Points on a hilly landscape, in no order, each with its height.
From any point a ball rolls to the lowest of the 2 points nearest to it. It stops when none of these is lower. Distance is the straight distance between rows; heights are no part of it.
dur: [110  73  96  99  89 109 133 128 133 155 141 100 171 104 104 171 101 100
 140  88 138 125 132 125 135 134]  (h 403)
zat: [172 108 154  92 108 139 182 107 162 102 114 136  89  74 127 127  88 140
  93 148 138 132  90 161  93 139]  (h 381)
sili: [141 144 113  82 158 113 106 177 125 117 154 162 104 139  98  90 161  92
 151 119 133  93 146  86 116 125]  (h 449)
Mevup: [113  71 140 168  77 165 138 155 137 155 120 164  79 147 119 119  89  94
 163  96  82 113 122 131  88  38]  (h 506)
Vira: [115  71 119 154  87 115 172  88 147 147 151 136 154 145 130 143 101 111
  78 105 140 120 130 127  93 101]  (h 436)
kan: [152 152 145 129 191 144 102 131 112  87 127 140 174 161 197 106 183 167
 114 128 112 128 168 131 115 109]  (h 656)
nifo: [144 116 128 110 126 143 153 127 109 140 121 175 113 108 103 102 131  88
 166 114 108  99 144 142  74  54]  (h 478)
pofa: [121 103 115 168  99 118 114 123 127 174 153  18 112 130 141 169 112 142
 124 120 122 116 112 116 183 144]  (h 597)
roveb: [148 201 163 153 177 109 100 151 126  88 146 178  87 157 143  90 189 136
 127 173 136 131 122 135 139 140]  (h 305)
Sige: [131  95 114 143  93 123 187  80 162 130 133 156 133 111 119 115 110  95
  90 118 147 123 117 139  66  96]  (h 393)
vona: [153 201 167 150 178 104 122 126 140  78 138 192 125 145 160  96 192 154
  97 191 143 142  98 160 148 151]  (h 338)
ruki: [102 155 134  96 171 168  83 174 119  76 123 142 170 200 133 116 111 124
 108 122 152 190 172  88 136 162]  (h 306)
Nefim: [140 115 104 137 114 100 168 128 133 189 160 115  75 134 115 120 181  84
 119  99 127  47 122  66 104 131]  (h 488)
kasip: [156 107 120 155 122 176 187  74 102 158 144  71  86  96 114 149 115 124
 142 122 102 101 145 138 109  91]  (h 310)
Zokam: [ 79 131 157 139  94  67  78 142 154 115 109 152 145 105 137 130 153 146
 135 129 143 146 121 156 154 168]  (h 507)
vesen: [152 140 163 121 118  83 131 104 134 125 121  87  84  63 141 147 168 145
 117 127 123 106  71 169 152 193]  (h 345)
kek: [128 154 119 179 117 161 147 122 111 145 174 107  97 203 122 129 102 147
  98 161 143 116 147  89 119 147]  (h 218)
vut: [104 168 128  85 185 119  91 123 142  80 129 151 213 201 173 100 175 160
  66 134 150 155 138 133 135 156]  (h 675)
sizug: [162 140 103  89 183 151 183 108 117 136 173 157 108 117  90  98 151 108
 112 127 148  86 134  93  71 104]  (h 646)
Rodom: [158 139 116 112 176 202 163 134 133  87 104 152 141 139 150 130  97 167
 104 152 141 152 127 136 105 120]  (h 593)
nimav: [ 83 140 148 126  94  91  94 129 156 125 117 134 147 116 134 137 120 156
  94 148 166 162  94 146 145 191]  (h 489)
muge: [144 133 161 151 110 103 145  86 148 106 102 169 139  89 152 115 139 130
 123 158 137 156 116 173 109 115]  (h 286)
pesub: [135 137 125 119 149 180 141 158 152  81 103 169 166 170 175 120  91 168
  90 141 136 164 138 130 116 116]  (h 572)
ziruk: [113 127 109  69 155 139 107 166 119 109 126 113 166 109 126 146 123 165
 142  96 118 144 142 118 154 176]  (h 76)
Per: [126 159 114 137 153 161 139 141 121 123 171 139 118 192 102 126  95 128
 103 147 148 131 144  86 105 145]  (h 123)
Dokil: [ 70  71 112 122 121 139  89 159 129 145  94 102 207 146 145 177 101 140
 143  75 101 164 143 111 150 155]  (h 254)
gan: [103 134 111 119  88 104 133 157 145 135 135 156 120 138  76 118  91  86
 144 147 153 146 136  93 118 126]  (h 490)
rup: [111  88 122 153  96 106 135 103 144 143 152 110 159 155 172 134 127 124
  61 112 127 110 124 128 106 126]  (h 470)
Bupek: [171 149 129 116 194 131 127 118 103 108 138 140 143  95 158 114 180 162
 135 124 114 107 151 150 119 115]  (h 644)
Ven: [121 164 141 154 132 106 112 125 162  84 119 208 152 174 138  79 147 111
 106 165 164 159 137 133 102 113]  (h 300)
luta: [127  59 100  74  80 102 152 131 149 166 121 106 138  82 102 147 119  92
 147  66 108  93 104 123 150 120]  (h 410)
Dima: [117 119 126 213  92 149 142 111 130 146 153 119  79 189 127 135 103 130
 125 140 138 117 128 100 113 114]  (h 301)
vanu: [134 130 131 118 133  71 119 148 134 152 166 144 100 132 125 104 169 105
 111 113 145  86 124  83 118 153]  (h 487)
Posan: [122  98 106 155  84 121 112 162 143 182 133  61  76 139 103 150  98 114
 152 114 117 107 106  90 185 115]  (h 559)
Fabif: [108 127 110 173 125 151 118 130  87 177 138  25 124 150 143 179 103 151
 128 137 118 142 138 109 182 158]  (h 614)
Zamu: [ 89 112 105 106 144 148  81 158 112 132  99  92 191 126 131 163 126 163
 152  94 105 155 151 118 162 166]  (h 169)
Silu: [ 95 109 141 134  70  57  82 165 147 146 111 143 117  99 115 115 138 104
 175 117 126 121  99 128 171 141]  (h 532)
motol: [146 175 145 123 155 127 110 156 117 112 138 134  94 120 135 115 136 157
 133 163 136 125 111 124 142 168]  (h 250)
lof: [ 87 117 104 121 120 161 120 149 100 143 113 135 175 143  71 144  65  85
 180 131 125 172 175 118 132  89]  (h 424)
goga: [185 160 113 113 208 185 189 118 118  89 157 151 123 156 148 111 124 171
  93 157 129 123 137 127 104 123]  (h 615)
mif: [176 126 184 148 119 101 126 113 146 109  95 103  71  83 180 146 156 172
 112 141 109 124  74 186 149 164]  (h 378)
Tik: [165 106  92  81 141 133 199 141 125 129 156 161 103 112  93 133 113  93
 110  98 132  89 115 107  79 127]  (h 670)
pir: [123  73  80 134  92 127 134 166 121 180 157  75 105 156  95 153 106  85
 162  94 107  97 127  86 173 110]  (h 510)
zotem: [125 124 104 115 116  86 106 102 108 184 107  86 122  61 102 111 197  86
 195 114 114  81 135 142 182 103]  (h 189)
lonib: [160 130 152 122 110 105 113  87 110 139 108  66 120  41 122 154 161 137
 150 121 117 127 109 183 166 157]  (h 308)
Vak: [119 142 116 115 149 150 112 145 138  88 162 157 140 226 113 121 102 109
  88 121 155 143 165  76 107 149]  (h 221)
lak: [ 92 164 138 105 170 100  67 146 130  86 114 175 173 146 122  84 162 113
 167 136 153 167 171 116 136 133]  (h 366)
Raro: [ 96 149 151 101 121 115 128 116 149 110 119 110 170 114 132 151  98 182
  68 149 150 184  79 156 139 203]  (h 464)
Ruba: [126 179 143 110 173 120  81 132 144  64 117 203 154 173 130  74 154 111
 125 161 166 169 157 120 108 126]  (h 335)
barar: [145  82 112 173  98 146 172  90 113 186 158  75  86 125 127 148 127 112
 117  89 102  75 121 113 113  84]  (h 383)
bar: [130 167 121 106 195 129 106 111 123 102 159 141 184 186 181 103 185 173
  61 135 129 119 142 133 122 153]  (h 666)
tarad: [120 168 146 196 123 148 140  66  93 148 122  81  98 133  99 145 107 133
 138 192 147 157 134 136 141 134]  (h 287)
baluv: [133 118 142 139 108 149 184  80 132 142 112 174  82 119  99 104 116  82
 142 122 121 105 124 140  52  68]  (h 450)
Kal: [143 122 162 122  99 111 172  70 160 117 111 138 117  77 127 129 110 125
  91 149 148 145  96 177  92 115]  (h 332)
Fevag: [145 159 181 142 133 121 116 134 132 103  96 118 124 108 178 150 145 204
  95 165 125 156  88 187 158 169]  (h 409)
zitib: [111 124 103 102 128  72 107 101 118 158 127 117 164  80  99 109 177  81
 181 107 139  99 147 121 145 107]  (h 252)
bib: [ 89 144 110 159 146 157  99 145  85 149 101 106 168 161 116 130  89 115
 178 152 130 169 180 105 157 124]  (h 376)
ledak: [121 144 164 186 122 122 139  96 152 100  91 180 156 135 171 105 130 134
 113 179 150 171 128 172 103 103]  (h 238)
zegu: [106 131  90 105 123 143 125 147 121 118 129 164 154 137  70 119  80  89
 155 139 147 152 159  99 116 113]  (h 459)
rep: [161  84 101  87 127 111 187 133 146 133 173 135 129 123 130 148 113 126
  67  92 133  89 102  99  96 151]  (h 694)
Rizu: [181 137 110 111 194 152 166  93 116 112 164 145 128 115 137 111 141 144
  97 135 131  93 139 124  83 105]  (h 631)
todu: [133 116 126  83 112 143 120 203 117 140 106 141  75  89  89 120  87 109
 186 111  92 108 102 142 153 110]  (h 356)
datiz: [123 169 161 130 170  99  76 132 157  78 104 197 169 130 166 119 195 177
 108 152 128 154 116 170 155 157]  (h 372)
tese: [110 115 148 210  83 162 122 131 128 147 128 114  60 152 130 132  74 129
 173 154 111 147 126 127 125  83]  (h 388)
dor: [135 116 118  88 105 101 127  95 110 169  91  58 108  47 100 132 160 112
 175 106 104  88 109 163 168 128]  (h 256)
fezig: [143  96 125  99 101 139 147 170 115 154 128 156  81 112 115 120 109  95
 161  96  94  98 123 136 110  71]  (h 434)
sagiz: [146  91  93 149 108 115 164 118 114 185 161  99  91 139 107 136 136  87
 141  90 113  64 139  92 120 114]  (h 442)
kikos: [ 99 165 130 187 144 165 125  94  83 147 124 103 131 160 111 130 100 136
 168 175 146 157 177 106 133 116]  (h 331)
tugu: [167 129 135 165 130 136 169  47 102 141 130  84 111  81 144 136 140 124
 110 134 119 108 136 169 100 101]  (h 251)
Gonu: [ 82 118 118 128  88  84  71 181 134 156 113 136 120 134  91 111 128  77
 200 121 133 123 126  90 184 111]  (h 540)
vur: [173 143 155 173 119 108 158  45  99 145 140  68  77  96 129 141 152 116
  97 153 120  96 105 160 118 141]  (h 204)
Seda: [137 100 130 158 139 178 117 170 149  88 103 136 159 183 200 150  97 177
  92 111 102 164 137 131 117 110]  (h 541)
mef: [131 139 133  82 119 126  92 207 122 127 100 137  87  77 111 125 131 139
 197 110 100 118 109 134 164 126]  (h 281)
Godap: [108 145 121  65 151 106  60 184 127  93 126 151 151 147  94  93 160  99
 168  99 133 141 168  91 138 140]  (h 404)
Palu: [139 174 167 182  99 114 145  45 102 127 132  86  87 105 105 135 122 128
 114 189 148 142 111 156 135 148]  (h 253)
Digud: [129 100 111  54 117  82 122 130 135 152 129 138 136  52 104 121 173  95
 150  77 121  76 123 130 123 121]  (h 317)
pimo: [132  97 120 133 130 137 129 134 128 123 133 112 189 153 183 148 129 149
  90  97 107 137 157 128 112 122]  (h 502)
Kidad: [103  90 134 178  79 188 141 120 118 153 107 114  96 135 108 152  59 114
 175 128 103 149 123 138 116  53]  (h 455)
tirir: [132 174 151 122 142 156 135 127 137  99  94 107 139 115 157 148  93 200
  82 169 142 174  82 163 145 178]  (h 435)
rur: [134 152 123  73 148 134  93 186 128 117 136 121 117 108 125 132 136 167
 147 118 120 129 118 108 154 167]  (h 173)
zizo: [110 144 152 103 168 135  89 141 154  76  82 180 185 131 189 124 167 199
 126 115 102 158 124 158 150 150]  (h 401)
suk: [ 92  57  93 119  90 144 127 152 136 133 130 104 185 141 124 182  75  95
 144  79 121 150 139 112 142 122]  (h 347)

Two balls start at each pair of points below. Name the first point that both come to, or write never.
Mevup and Silu -> never
zizo and Godap -> never
Nefim and Posan -> sagiz

Where does a ball stop that starts at each point below?
dur -> ziruk
Fabif -> vur
nifo -> ziruk
vanu -> ledak
pofa -> vur
Gonu -> vur
